Points on a hilly landscape, in no order, each with its height.
From any point a ball rolls to the lowest of the 5 points nearest to it. It stops when none of these is lower. Distance is the straight distance between rows; heights are no part of it.
Q393: [130,88,117,100,93,106,96,92,94,103,92,97,106,109,99,138,98,111,90,139,71,135,87,110,80,117,121,72,73,155,119,135,99,117,110,100,103,135,81,60,124,102,107,136,116,72]  height 306
Q902: [90,119,100,70,82,111,101,78,124,122,96,76,114,77,84,95,105,117,151,113,97,111,124,102,111,94,124,74,84,79,133,89,89,113,100,137,87,104,144,109,98,96,60,96,87,87]  height 258
Q745: [124,81,103,102,94,99,84,124,106,93,125,97,109,88,104,108,111,71,109,136,66,149,76,120,75,122,117,116,65,131,103,112,108,102,70,85,126,121,89,65,115,90,99,84,121,61]  height 121
Q349: [98,118,134,94,124,95,128,90,121,104,103,101,68,101,83,113,86,128,80,107,115,109,103,69,98,106,109,156,102,54,75,69,93,79,102,110,80,99,105,146,72,79,85,117,63,111]  height 348
Q14: [92,129,135,95,126,109,98,112,99,100,92,119,81,114,100,94,58,126,95,116,110,113,87,72,90,87,71,118,121,84,85,76,89,73,112,105,82,104,92,115,82,101,106,99,71,117]  height 594
Q64: [112,94,81,104,105,92,65,88,123,104,106,132,126,93,73,98,87,98,115,121,114,139,126,119,75,131,78,97,63,92,98,114,94,94,78,54,158,113,120,127,83,114,138,60,97,93]  height 245
Q501: [115,102,68,101,87,96,118,99,90,118,89,95,78,105,140,41,99,119,95,82,112,79,82,87,124,88,121,96,129,119,78,122,133,97,97,124,88,84,65,80,129,111,89,114,103,122]  height 129
Q261: [131,87,107,120,83,101,96,86,86,118,87,89,113,100,106,132,95,116,71,111,108,113,91,106,89,138,119,67,78,136,111,118,55,127,115,108,109,119,72,61,99,95,129,124,94,78]  height 269
Q820: [97,102,116,60,81,99,101,75,120,113,77,74,121,77,79,87,105,134,148,97,96,95,102,107,115,113,118,86,90,83,147,72,62,110,103,141,102,98,130,104,101,89,69,97,67,97]  height 266
Q934: [86,113,98,65,82,100,97,75,125,128,106,74,125,73,67,96,112,131,145,111,94,116,124,98,118,91,128,73,83,70,104,90,78,117,87,157,80,106,155,94,110,105,66,104,93,80]  height 153
Q702: [84,132,120,113,109,99,90,105,89,93,87,124,84,95,107,107,53,121,90,91,103,102,79,90,112,83,65,120,122,77,62,72,88,68,105,131,81,103,90,106,104,99,131,104,84,131]  height 357
Q177: [106,69,75,130,67,129,133,69,96,96,118,61,113,69,104,114,125,95,80,88,102,75,92,111,128,140,101,66,79,117,89,132,64,128,100,149,92,97,91,75,118,72,119,113,75,112]  height 704
Q191: [84,91,104,83,130,107,99,111,111,65,105,112,106,119,90,95,116,80,88,90,93,106,117,98,76,58,70,130,87,119,84,91,140,50,84,52,116,97,109,117,114,125,113,97,101,82]  height 257
Q554: [107,96,99,107,117,76,92,103,101,69,70,112,103,104,116,112,96,97,93,85,106,100,83,91,94,71,73,102,142,108,60,88,120,115,100,92,82,107,70,97,102,118,131,111,140,146]  height 134
Q794: [95,125,139,98,140,115,105,113,113,88,86,117,76,124,96,96,77,107,95,123,99,126,99,82,81,60,59,115,100,117,58,90,112,69,87,69,60,102,117,97,100,122,99,97,95,121]  height 636
Q910: [88,95,124,70,106,99,130,90,101,110,103,107,99,90,81,113,103,134,95,106,110,91,84,95,107,108,119,127,108,56,126,67,97,94,90,123,89,99,75,136,77,71,95,88,36,124]  height 157
Q844: [112,103,100,114,91,96,80,124,102,114,118,82,103,87,96,112,106,75,94,135,80,131,78,111,74,115,126,105,66,133,118,117,88,100,82,91,115,110,92,56,116,106,96,94,110,50]  height 165
Q465: [120,63,71,117,64,101,125,84,84,93,100,91,100,103,136,98,118,89,76,67,114,78,91,113,129,114,115,84,98,113,84,128,120,110,122,132,111,88,90,85,109,74,95,124,92,92]  height 176
Q505: [113,92,93,129,103,64,96,103,117,104,75,89,86,81,143,83,99,101,96,97,102,101,91,95,117,70,91,100,128,103,57,102,143,97,73,108,71,98,62,80,130,125,116,114,126,152]  height 132
Q113: [107,74,80,102,92,66,105,99,105,83,71,106,104,106,145,89,112,81,81,72,107,101,91,92,114,84,114,98,144,110,61,92,142,104,103,107,95,96,63,89,120,118,121,114,125,127]  height 154
Q478: [96,89,96,98,122,103,74,116,114,91,126,114,119,107,97,92,110,78,87,90,90,101,115,105,91,81,80,131,86,101,112,89,132,63,88,51,143,91,109,110,103,115,120,93,115,62]  height 304
Q961: [102,86,86,106,119,55,94,88,124,81,55,102,112,115,118,117,107,89,74,73,91,125,106,83,98,78,94,112,143,123,70,67,104,113,87,77,100,113,64,107,117,117,136,112,146,134]  height 84
Q24: [94,131,117,114,145,90,115,110,132,110,91,114,57,123,95,85,76,117,92,116,101,128,103,55,92,81,92,132,81,73,40,93,100,54,81,85,89,95,138,105,96,100,87,105,81,96]  height 486
Q727: [90,98,107,100,116,101,85,108,101,92,119,102,103,114,102,98,104,67,95,101,102,76,118,109,84,93,95,107,92,103,131,100,134,82,103,60,107,96,117,114,91,111,91,104,105,70]  height 198
Q463: [95,116,116,79,100,120,104,103,97,96,93,100,99,109,106,86,91,105,134,114,109,95,108,96,86,90,91,101,109,99,144,99,112,98,125,98,97,101,107,127,76,99,68,99,83,97]  height 133
Q803: [109,93,94,117,103,92,72,126,106,116,131,99,108,85,97,98,101,70,98,121,89,126,89,120,86,115,111,112,64,106,116,111,103,96,70,67,138,103,99,72,96,107,106,75,119,56]  height 263
Q343: [97,88,66,105,69,111,120,109,72,92,93,89,103,95,106,81,105,107,122,76,99,72,67,107,130,118,103,96,108,107,129,119,79,114,120,147,122,78,98,91,108,65,84,97,91,113]  height 69
Q127: [132,85,115,109,97,98,90,113,82,128,109,113,110,131,105,129,89,117,75,126,79,134,88,105,106,120,120,86,88,140,115,112,105,118,102,72,113,107,85,66,108,95,106,117,126,68]  height 103
Q900: [95,101,105,103,132,99,76,116,106,92,97,113,116,138,91,99,104,99,73,90,79,98,113,91,93,79,94,129,118,125,103,71,122,81,101,43,112,88,97,110,121,121,117,118,143,85]  height 85
Q315: [87,80,94,82,122,106,116,106,117,64,99,124,94,109,92,101,119,76,99,96,107,136,113,86,72,67,60,134,78,103,58,105,141,49,84,68,124,102,121,123,102,116,117,82,79,96]  height 309
Q695: [77,126,103,99,103,106,104,109,76,93,99,120,88,92,97,95,65,128,90,86,102,80,79,92,120,88,89,114,129,65,88,84,93,68,110,131,93,98,69,112,96,90,127,97,74,130]  height 160
Q824: [114,78,118,113,71,121,119,92,97,98,102,69,105,60,89,111,123,98,104,106,95,74,107,113,113,140,104,79,93,108,105,105,33,132,121,135,78,89,117,78,109,77,91,96,93,118]  height 315
Q704: [83,110,92,82,85,98,93,87,113,112,128,68,93,65,64,114,133,78,122,109,88,97,138,106,96,99,127,66,76,70,84,114,75,120,75,133,82,118,124,85,106,116,67,85,107,87]  height 513
Q814: [96,107,111,104,139,103,123,121,126,98,84,125,69,113,103,83,97,95,100,121,96,147,104,74,92,58,77,122,67,94,23,107,115,50,70,70,83,87,140,90,105,110,99,79,92,110]  height 546
Q733: [122,79,108,103,105,104,91,126,86,116,127,115,109,132,104,120,99,105,83,136,58,143,85,113,108,116,123,95,86,135,109,109,121,106,84,66,118,101,88,72,120,89,104,109,138,67]  height 96
Q329: [94,101,105,112,105,91,84,110,100,105,123,96,101,105,99,104,101,67,91,101,100,79,118,115,90,108,114,96,82,97,136,103,113,96,99,59,104,93,119,96,89,103,87,99,113,60]  height 202
Q853: [112,91,109,99,78,111,106,104,83,88,93,104,100,102,110,96,105,92,122,88,108,72,93,111,97,115,96,98,112,104,137,103,88,126,142,108,100,87,106,108,79,80,78,98,108,105]  height 346
Q383: [81,118,97,96,130,112,121,119,115,92,103,109,77,120,100,85,103,101,112,126,115,140,102,61,74,71,75,114,86,92,72,118,138,61,88,95,104,99,118,120,92,109,85,90,72,92]  height 518
Q946: [79,124,110,80,114,96,119,96,113,111,101,96,87,112,94,89,87,138,113,127,120,119,104,66,87,95,114,119,107,69,121,79,100,81,93,102,91,109,93,137,73,86,83,103,48,97]  height 291
Q58: [82,116,91,95,88,108,90,84,120,107,125,78,99,77,84,110,121,69,122,106,94,100,132,122,95,101,113,71,69,65,108,117,106,113,81,111,96,114,129,108,86,109,74,81,104,79]  height 360
Q963: [84,111,92,95,89,89,87,98,109,112,126,64,84,70,74,112,123,61,108,110,95,94,134,114,83,109,130,75,73,81,101,109,71,110,78,108,91,117,113,80,103,116,79,82,104,74]  height 444
Q580: [98,100,71,93,82,104,116,118,67,89,92,107,105,98,109,75,94,112,124,78,103,74,65,101,119,100,100,101,122,96,119,113,91,105,125,137,117,83,80,98,99,78,95,94,96,119]  height 262
Q359: [112,93,109,119,101,90,80,119,86,119,119,102,110,120,105,115,92,93,75,116,95,100,98,105,96,117,123,101,86,121,130,100,98,104,97,58,111,95,107,77,99,101,101,110,121,54]  height 98
Q406: [106,101,77,106,102,87,53,88,119,102,104,113,118,82,78,102,93,80,117,111,110,132,119,129,75,137,91,94,61,82,92,113,90,106,71,70,150,117,110,113,83,123,124,57,97,86]  height 155
Q817: [75,121,81,85,97,114,113,92,119,112,103,88,106,108,103,91,108,103,137,123,107,130,111,88,85,83,99,90,85,80,129,108,132,95,94,120,101,102,129,132,85,96,72,94,74,80]  height 310
Q386: [96,115,113,76,86,113,102,93,105,107,97,89,106,99,101,87,99,104,145,113,102,97,108,107,96,97,103,89,95,93,150,100,98,109,122,114,91,98,122,120,78,93,63,95,82,93]  height 74
Q651: [124,77,108,92,107,106,98,109,85,116,123,123,104,143,108,123,99,119,75,134,48,148,94,113,117,116,117,80,95,138,96,107,124,113,88,57,117,110,80,87,117,87,104,119,140,80]  height 116
Q486: [118,93,113,123,83,94,94,98,83,114,100,82,104,105,102,128,100,100,76,111,112,92,103,108,87,134,127,79,81,124,124,106,58,119,112,87,93,106,91,64,95,89,108,113,106,68]  height 203
Q231: [89,106,115,96,139,98,88,102,104,65,69,108,101,134,87,108,107,106,81,93,82,101,113,96,77,64,74,126,114,136,78,74,116,84,86,45,80,102,91,110,118,129,120,115,130,117]  height 95
Q997: [106,92,87,108,121,75,88,87,122,106,61,112,117,133,111,113,102,101,64,79,71,141,108,80,106,90,94,121,143,135,79,61,98,114,104,67,114,103,73,114,123,123,126,112,156,114]  height 110
Q932: [79,109,87,74,90,110,93,85,110,117,127,83,117,70,55,109,133,102,129,110,85,112,134,106,107,92,121,69,79,60,67,116,85,127,77,158,76,117,131,91,105,113,73,82,112,97]  height 536
Q524: [105,91,95,113,113,95,68,125,104,111,137,109,114,100,100,95,102,73,90,109,88,111,99,114,96,100,103,118,76,103,121,101,118,81,74,55,142,94,106,87,98,107,107,84,121,55]  height 330
Q121: [97,97,83,111,104,85,65,112,111,111,124,92,101,80,92,98,103,62,107,107,100,112,103,123,85,120,109,100,63,87,112,109,95,97,67,73,135,112,107,83,88,114,104,68,104,56]  height 331
Q350: [117,106,112,115,87,99,96,105,87,117,97,76,110,97,95,129,97,102,81,132,98,111,95,104,72,128,135,77,73,141,119,116,58,112,108,99,94,117,85,54,111,105,110,119,102,63]  height 235
Q734: [114,93,113,121,94,87,86,109,85,113,114,97,108,117,104,119,97,89,76,108,105,88,105,109,93,126,124,96,92,113,133,98,84,114,113,67,103,97,105,75,92,93,100,112,116,60]  height 130
Q447: [80,119,89,88,87,118,97,83,126,119,115,80,110,82,86,104,117,90,142,113,95,116,127,113,105,93,111,73,75,69,116,107,113,114,89,133,90,107,143,116,93,99,66,86,98,79]  height 334
Q188: [80,118,112,84,103,108,110,112,78,93,100,115,97,97,93,96,73,132,103,90,103,87,76,88,109,97,93,116,125,64,116,80,86,78,113,128,101,101,64,120,78,80,108,87,60,125]  height 166
Q774: [100,95,107,102,124,96,80,112,97,95,106,113,115,133,99,100,100,89,78,91,92,83,111,101,86,94,99,120,111,122,118,80,123,89,110,45,109,88,110,109,104,114,103,119,128,73]  height 97
Q376: [94,110,110,80,77,108,101,86,123,116,119,67,101,65,76,103,115,96,133,119,90,95,137,108,111,95,124,65,80,79,115,108,77,122,98,126,75,107,139,94,98,106,56,93,107,93]  height 365
Q887: [87,111,80,99,90,87,73,107,107,109,120,71,89,65,78,107,119,57,107,109,94,108,114,115,76,119,124,85,69,83,94,110,68,105,67,106,112,120,104,73,100,121,91,72,102,62]  height 434
Q959: [111,91,124,102,70,110,110,95,103,102,105,65,97,67,85,111,117,93,113,111,98,72,121,111,104,130,119,76,91,103,117,99,44,128,120,117,74,95,119,87,103,85,76,97,97,108]  height 322
Q324: [109,93,68,102,86,87,109,112,81,93,84,108,89,99,134,68,100,103,103,80,107,80,71,92,115,83,108,100,138,103,68,113,135,102,113,124,97,86,63,87,111,109,108,114,115,131]  height 148
Q659: [76,113,74,99,88,121,93,80,120,113,113,90,112,87,87,110,121,75,131,106,95,121,125,117,94,105,98,74,73,61,98,115,120,117,84,127,99,114,139,124,84,101,83,72,98,85]  height 307
Q776: [85,107,115,87,129,114,102,109,106,72,107,110,94,116,99,92,105,78,107,111,104,101,114,91,75,66,74,116,97,112,99,106,148,69,102,67,100,100,109,120,95,122,91,102,89,88]  height 68
Q973: [102,93,94,120,128,62,93,82,124,70,59,98,103,112,105,123,103,99,83,79,89,128,104,90,91,63,76,108,127,120,65,74,93,114,72,62,88,115,70,109,112,112,140,112,152,143]  height 102
Q451: [88,127,126,86,130,114,109,117,108,91,98,111,80,125,100,85,84,111,108,129,111,124,104,70,76,69,74,113,103,108,86,104,124,72,104,82,82,101,104,118,86,117,85,96,73,102]  height 99
Q556: [100,116,123,78,120,118,100,113,86,78,93,116,96,121,102,91,85,104,118,108,109,91,95,87,79,78,73,108,125,112,111,96,117,95,126,87,89,99,90,119,82,112,87,100,97,115]  height 629
Q409: [119,82,108,116,66,111,113,96,84,90,98,87,99,89,108,110,112,88,103,87,108,71,96,119,107,136,104,88,98,103,125,108,65,134,133,115,97,85,111,91,89,70,85,104,101,104]  height 94
Q312: [69,114,107,89,100,105,125,104,75,100,110,116,92,86,80,113,81,124,76,88,94,69,81,97,138,93,112,124,117,63,101,91,107,68,104,139,88,95,74,128,105,79,121,95,60,136]  height 131
Q37: [113,88,94,102,113,86,85,91,121,125,78,126,122,142,115,109,100,113,58,87,67,143,104,85,118,99,101,110,138,132,84,64,105,115,118,59,121,98,81,112,122,119,115,112,152,102]  height 93
Q977: [93,113,133,105,138,112,116,112,119,88,82,120,73,116,97,97,87,97,93,121,89,132,100,93,86,51,62,118,78,120,42,93,109,62,74,57,61,93,130,88,107,118,103,90,97,122]  height 709
Q980: [109,101,130,83,74,115,99,86,118,110,100,66,108,69,83,96,113,112,137,110,91,86,123,108,115,113,115,78,87,89,133,96,52,124,117,133,83,94,133,90,102,92,56,91,97,106]  height 286
Q869: [86,123,67,98,93,91,109,94,71,123,106,106,75,94,92,57,75,141,89,71,108,53,87,89,145,95,120,102,128,96,94,112,105,78,89,122,94,90,69,98,129,97,107,113,86,129]  height 127
Q464: [89,130,71,114,96,90,90,100,83,119,94,109,71,87,111,66,68,132,94,79,107,68,91,88,134,80,96,106,130,87,75,102,116,75,94,128,81,95,70,94,129,109,123,111,99,127]  height 90
Q602: [89,110,112,88,106,111,99,100,101,90,110,101,98,114,103,98,102,72,116,107,106,84,118,105,84,87,91,100,97,100,136,106,135,95,112,76,96,99,123,121,83,108,74,101,97,82]  height 387
Q856: [95,111,111,70,89,109,103,95,100,105,86,95,109,97,98,83,92,125,144,101,103,94,96,100,100,104,108,95,105,87,159,82,77,105,116,124,106,99,104,118,78,84,73,88,68,107]  height 243
Q835: [85,105,115,89,141,109,121,118,117,80,96,118,76,116,99,94,104,93,100,120,100,136,105,75,79,57,67,121,81,108,45,108,135,52,78,70,86,95,120,100,105,121,100,88,84,107]  height 611
Q749: [103,98,118,63,92,95,101,87,122,115,127,65,113,54,58,97,130,114,130,122,92,93,140,82,114,92,131,67,88,80,82,109,57,124,97,148,74,107,133,78,117,116,62,103,105,105]  height 285
Q443: [89,128,122,98,139,109,117,123,119,98,98,113,68,118,97,87,87,112,99,129,107,133,102,59,82,66,71,119,86,99,53,105,122,57,86,82,81,97,123,104,99,114,87,93,74,100]  height 538
Q920: [79,104,80,106,101,108,81,84,121,101,116,94,104,85,90,109,116,60,118,98,103,108,126,127,87,112,94,84,68,61,105,112,120,103,78,97,118,115,128,122,86,106,98,70,95,78]  height 302
Q61: [129,89,89,99,93,87,61,105,121,101,115,107,110,73,85,88,98,78,124,126,94,149,91,122,73,131,97,115,66,111,94,113,91,114,71,68,151,114,101,96,93,111,110,57,117,83]  height 53
Q186: [83,107,78,106,97,106,70,81,111,102,104,101,113,83,74,117,114,74,116,101,107,116,132,136,77,136,99,75,61,55,77,108,99,118,70,107,117,122,123,122,86,117,109,59,95,95]  height 267
Q370: [98,101,135,92,115,107,137,93,108,108,104,103,87,79,79,127,102,123,80,97,103,102,86,85,118,100,112,166,104,54,91,69,103,86,107,134,84,88,90,145,74,79,91,99,59,131]  height 104
Q331: [95,91,88,108,109,93,72,102,113,105,126,102,106,87,95,98,102,62,99,98,101,105,111,121,89,107,93,105,70,85,117,107,118,84,74,63,141,105,117,103,86,112,109,75,99,58]  height 370
Q302: [89,128,115,94,129,90,124,102,124,112,109,105,66,116,92,98,81,137,91,124,119,118,105,55,87,96,104,131,100,62,84,80,100,70,90,99,90,104,106,134,78,91,85,112,55,97]  height 404
Q444: [104,99,116,91,114,99,90,106,92,84,101,111,110,130,101,102,98,81,92,91,103,73,110,103,81,98,92,111,118,117,124,91,124,103,126,59,97,92,110,113,89,110,96,110,122,87]  height 147
Q916: [98,100,49,98,75,103,132,98,73,111,100,86,88,108,114,55,98,124,109,72,110,70,73,91,138,107,122,96,110,127,112,134,101,102,98,139,111,75,88,84,124,79,81,115,87,110]  height 410
Q636: [104,102,115,117,89,87,89,106,96,105,117,80,93,95,95,116,104,74,86,111,102,78,117,116,90,121,128,85,82,105,132,102,78,111,102,77,91,99,113,78,91,94,87,105,110,62]  height 199
Q768: [111,65,82,131,68,117,121,73,88,97,108,66,112,79,112,122,118,94,69,82,113,80,97,116,118,136,106,64,76,111,90,128,61,124,104,134,102,108,85,73,108,73,134,118,75,100]  height 543
Q242: [79,101,85,77,89,103,118,109,71,93,93,99,109,94,90,85,90,126,119,81,94,70,65,105,124,104,109,96,110,79,142,94,75,92,98,138,123,88,79,109,98,71,98,86,63,124]  height 270
Q2: [97,114,112,77,97,116,104,116,78,90,89,110,101,104,106,80,80,117,130,97,109,87,79,95,91,96,85,105,125,93,132,93,93,99,130,115,102,97,78,117,73,91,89,92,84,122]  height 372
Q752: [79,127,103,84,115,116,117,105,112,105,104,98,88,117,106,80,92,113,123,131,115,129,105,67,78,76,92,106,98,89,116,104,128,79,99,102,97,105,109,129,82,101,78,100,60,85]  height 436
Q918: [107,106,115,119,128,89,91,96,110,75,73,113,99,103,107,123,79,106,96,92,96,121,84,101,92,54,48,102,119,114,53,87,99,109,79,82,63,112,89,97,105,112,133,108,139,154]  height 156
Q439: [80,109,78,95,93,112,80,85,110,106,114,87,108,75,71,115,127,76,119,101,96,115,135,129,86,123,108,71,68,48,76,113,92,124,70,131,99,123,120,112,91,116,90,63,101,94]  height 323
Q521: [122,72,103,126,73,101,106,89,78,101,99,89,107,98,112,127,110,95,70,85,117,80,97,115,105,141,109,77,93,110,105,108,64,131,121,112,102,101,92,78,92,73,115,116,95,87]  height 254
Q679: [89,102,108,51,91,90,114,64,118,116,78,83,117,87,75,95,109,140,132,112,111,106,92,103,99,111,133,101,94,75,143,59,84,105,77,131,94,103,117,125,94,85,81,97,48,99]  height 273
Q975: [114,84,111,111,66,121,115,97,87,98,96,80,100,79,101,102,116,97,118,92,94,69,92,117,114,132,95,91,97,104,125,111,55,130,133,132,98,82,117,87,97,70,79,96,98,113]  height 236
Q836: [68,125,95,99,98,105,122,91,69,108,107,118,83,86,76,107,74,126,77,75,94,59,92,98,144,91,110,120,116,73,94,101,121,66,101,141,81,95,81,125,124,89,122,107,71,135]  height 123
Q98: [117,75,75,109,69,103,119,102,71,84,91,104,101,107,129,93,112,90,101,72,114,73,80,109,116,113,103,98,121,108,95,112,109,120,137,120,112,85,93,96,95,78,98,111,109,107]  height 181
Q518: [120,83,101,109,112,94,84,108,98,129,99,123,122,145,111,112,95,114,62,95,80,126,100,93,115,112,107,104,123,129,99,81,110,113,116,55,117,92,90,96,110,110,112,114,142,84]  height 67
Q550: [103,113,133,113,135,101,96,101,106,74,70,118,93,117,96,118,84,108,94,102,95,115,90,100,84,57,50,104,107,123,60,81,95,100,81,66,55,105,99,99,101,119,120,102,126,147]  height 248
Q707: [100,91,93,91,77,113,109,105,80,94,84,88,108,90,100,85,101,110,137,82,94,74,75,109,118,119,97,97,104,96,141,100,63,116,124,143,116,87,105,97,98,68,80,89,87,118]  height 244
Q201: [109,93,126,106,75,105,102,98,102,99,105,74,92,80,96,111,113,85,110,105,101,70,122,117,97,124,116,81,89,97,130,103,64,130,126,98,82,93,120,91,89,85,73,101,100,95]  height 289
Q428: [109,79,58,116,62,111,131,90,76,97,104,86,95,101,121,77,113,102,103,76,106,75,76,102,138,114,108,95,103,122,102,135,105,116,120,142,111,77,100,83,117,69,82,118,91,104]  height 345
Q805: [115,126,94,92,107,88,117,68,106,140,104,102,67,87,111,39,74,135,67,52,121,54,97,83,136,98,127,109,139,108,94,108,88,96,77,116,80,94,74,100,128,109,99,114,92,125]  height 177
Q53: [102,101,123,97,75,98,106,96,108,103,116,65,87,64,83,111,120,84,111,118,95,75,135,107,94,117,127,71,80,96,117,108,55,121,103,107,68,102,124,82,98,97,66,96,101,91]  height 343
Q893: [109,99,86,120,103,76,93,103,108,86,77,108,95,83,130,101,87,100,100,91,105,106,80,95,112,62,74,99,132,100,54,95,129,102,87,106,76,101,67,89,117,121,132,111,133,151]  height 141
Q22: [117,76,108,110,96,89,95,102,81,97,91,115,109,126,118,110,103,87,81,78,113,74,99,108,94,122,106,101,125,109,111,91,108,130,136,82,107,91,99,101,88,94,104,117,124,91]  height 101
Q211: [99,117,131,95,131,108,94,109,98,72,82,120,92,117,100,107,79,110,99,112,103,107,90,85,79,63,55,111,122,120,70,88,109,99,104,76,64,104,91,103,97,124,112,103,115,132]  height 341
Q298: [92,119,86,97,100,104,95,122,71,90,93,123,95,94,112,82,76,120,111,91,108,80,70,91,112,80,80,106,136,87,88,101,103,87,118,130,98,98,66,100,94,99,122,95,96,136]  height 287
Q665: [110,88,107,115,112,97,80,128,92,125,122,114,120,136,104,109,93,107,72,117,78,113,97,101,106,109,113,110,98,124,120,91,115,100,98,52,121,86,102,85,110,106,109,112,137,65]  height 78
Q871: [86,80,84,100,113,110,96,87,121,85,106,124,112,99,91,104,119,67,106,97,114,120,123,107,76,104,65,107,72,76,93,115,140,81,89,76,143,110,129,140,85,109,118,73,81,80]  height 349
Q222: [87,83,93,93,119,106,92,98,114,80,116,119,107,103,96,101,115,67,99,93,106,110,117,101,77,82,65,117,78,91,96,107,146,64,89,64,137,105,121,131,94,116,116,84,84,74]  height 318
Q767: [95,76,87,98,115,104,86,84,123,83,106,133,115,100,85,101,110,83,100,88,115,129,126,102,77,104,60,119,76,87,86,102,127,70,89,62,154,111,125,140,94,110,134,72,82,83]  height 303
Q78: [109,82,91,125,109,54,94,96,124,77,70,92,100,84,130,113,103,91,93,85,96,118,96,97,115,62,80,102,125,108,57,89,122,106,63,91,79,113,64,96,118,109,130,114,143,158]  height 107
Q613: [80,109,118,69,104,100,121,95,99,106,96,103,98,98,93,98,90,135,107,108,110,97,86,90,98,105,112,118,113,63,131,64,85,86,101,121,101,105,79,132,77,73,95,90,43,119]  height 175
Q545: [91,112,107,94,86,106,97,91,115,105,118,81,93,85,97,103,112,74,123,111,99,86,126,117,96,103,114,78,78,85,138,108,105,113,103,92,89,102,132,107,87,99,64,93,104,78]  height 371
Q603: [116,76,114,121,67,110,115,87,89,96,105,72,101,76,99,124,117,91,86,100,110,72,106,118,100,143,111,77,90,109,110,106,43,133,122,117,82,96,102,78,98,74,101,104,92,103]  height 308
Q983: [110,87,96,95,106,87,94,103,86,72,81,121,106,125,116,97,103,88,91,76,112,81,90,96,88,98,93,106,147,115,88,89,122,116,129,89,99,97,81,107,96,109,113,115,129,117]  height 36
Q56: [104,106,109,107,79,92,99,102,94,112,108,62,97,82,86,121,111,82,85,127,102,92,117,103,75,125,141,75,79,124,117,104,37,107,103,100,77,109,93,62,110,107,97,111,96,70]  height 301
Q68: [105,120,66,104,92,91,107,96,86,129,97,100,69,97,120,41,82,135,91,77,110,66,87,86,132,89,120,102,135,107,83,117,116,87,88,123,88,88,65,88,129,109,103,110,99,128]  height 115
Q964: [113,74,92,99,107,73,88,95,102,97,78,122,120,133,121,109,102,93,68,66,101,104,95,91,105,105,104,108,143,119,87,72,115,121,123,75,113,98,83,103,105,111,122,118,136,99]  height 64
Q322: [108,98,120,96,95,104,97,103,88,87,101,104,101,111,107,99,99,81,107,95,110,69,106,111,84,106,98,101,114,108,138,99,109,120,134,82,94,92,112,110,82,94,77,106,113,92]  height 361
Q339: [115,67,66,124,60,119,137,75,86,95,113,77,102,92,126,93,121,95,80,75,110,78,94,109,138,120,105,79,88,123,96,140,102,113,107,145,103,90,100,80,115,70,89,134,80,95]  height 386
Q907: [118,63,83,104,81,78,106,95,85,88,86,115,109,119,139,100,113,85,75,59,114,84,87,107,115,112,112,97,129,108,82,99,123,116,129,107,117,90,84,92,98,95,114,118,114,98]  height 146
Q786: [76,107,84,95,111,118,113,99,117,95,106,102,101,108,101,95,116,75,123,116,111,125,110,93,81,79,79,101,81,82,107,121,152,82,94,101,117,105,128,139,87,105,87,85,74,80]  height 397
Q990: [101,95,102,98,127,82,83,100,107,79,71,114,112,135,98,110,103,100,74,78,89,99,104,89,86,88,86,118,136,129,87,69,113,107,105,59,97,99,83,110,111,125,121,121,144,113]  height 71
Q515: [111,98,86,93,92,105,101,117,69,77,87,120,101,107,121,85,92,102,113,84,110,79,71,97,99,92,87,104,138,99,94,103,112,109,129,117,103,88,72,102,88,97,107,103,113,128]  height 271
Q919: [92,109,97,77,94,112,105,114,74,94,86,111,106,101,105,81,83,123,127,90,102,82,75,98,107,100,95,105,119,86,135,92,80,97,117,131,114,94,79,114,84,81,95,88,76,122]  height 233
Q627: [121,76,106,112,108,85,84,100,90,117,94,122,120,139,114,114,92,106,61,85,103,104,98,99,107,120,114,102,121,121,105,83,105,121,123,65,119,94,96,90,96,98,114,119,128,76]  height 73
Q903: [112,80,91,120,75,119,113,71,87,99,96,65,120,74,97,121,115,105,70,98,112,86,101,111,95,142,112,63,79,126,97,115,35,126,108,130,95,114,68,72,102,90,142,117,79,102]  height 606
Q496: [99,131,143,114,127,107,93,110,104,95,81,125,84,111,106,107,55,117,95,108,100,120,83,85,96,69,48,115,113,100,55,76,80,80,106,94,65,106,114,100,93,109,116,100,97,129]  height 41
Q148: [106,109,102,98,111,99,92,114,88,74,81,122,98,103,114,100,85,104,108,94,106,92,75,91,90,74,66,107,143,106,73,96,114,108,115,104,85,99,70,104,90,118,121,103,120,144]  height 264
Q433: [101,118,79,121,96,84,83,110,91,106,83,105,81,82,126,79,76,123,103,92,105,87,81,89,123,67,82,100,131,92,62,103,126,84,94,120,78,99,68,85,120,120,125,111,116,141]  height 161
Q45: [76,129,80,104,99,94,111,81,78,118,105,111,72,86,86,82,72,135,77,69,102,51,101,95,147,91,110,111,127,82,90,108,113,72,92,132,79,96,77,112,134,99,117,114,81,131]  height 113
Q237: [115,83,102,108,112,101,72,131,106,110,141,116,120,102,105,91,104,86,89,119,73,128,89,112,101,99,99,123,80,112,112,98,120,84,73,51,147,88,100,88,101,100,112,83,136,65]  height 364
Q896: [110,71,80,127,61,120,127,90,82,92,106,79,103,80,111,106,123,93,99,81,99,73,82,113,130,132,97,84,90,112,103,126,72,125,121,145,106,82,111,82,114,61,97,108,92,113]  height 475
Q250: [129,80,109,120,90,86,89,96,80,120,100,106,112,122,112,126,91,105,64,100,109,98,96,108,102,137,120,80,97,120,113,102,76,124,119,82,110,106,91,68,93,89,113,119,110,66]  height 135
Q517: [87,98,65,91,79,101,120,109,70,98,91,91,105,95,93,77,96,118,125,74,94,68,61,104,129,110,112,97,105,96,137,110,75,98,106,149,125,82,91,92,110,69,88,98,81,118]  height 231

Two balls start at each pair of points below. Name the first point that both come to, or write -.
Q188 and Q298 => Q464
Q350 and Q733 => Q665
Q871 and Q439 => Q186

Write out the way that a ball takes from each point below.
Q651 => Q518 Q964 Q983
Q58 => Q920 Q186 Q406 Q61
Q887 => Q439 Q186 Q406 Q61
Q486 => Q734 Q359 Q665 Q518 Q964 Q983
Q919 => Q188 Q312 Q45 Q464
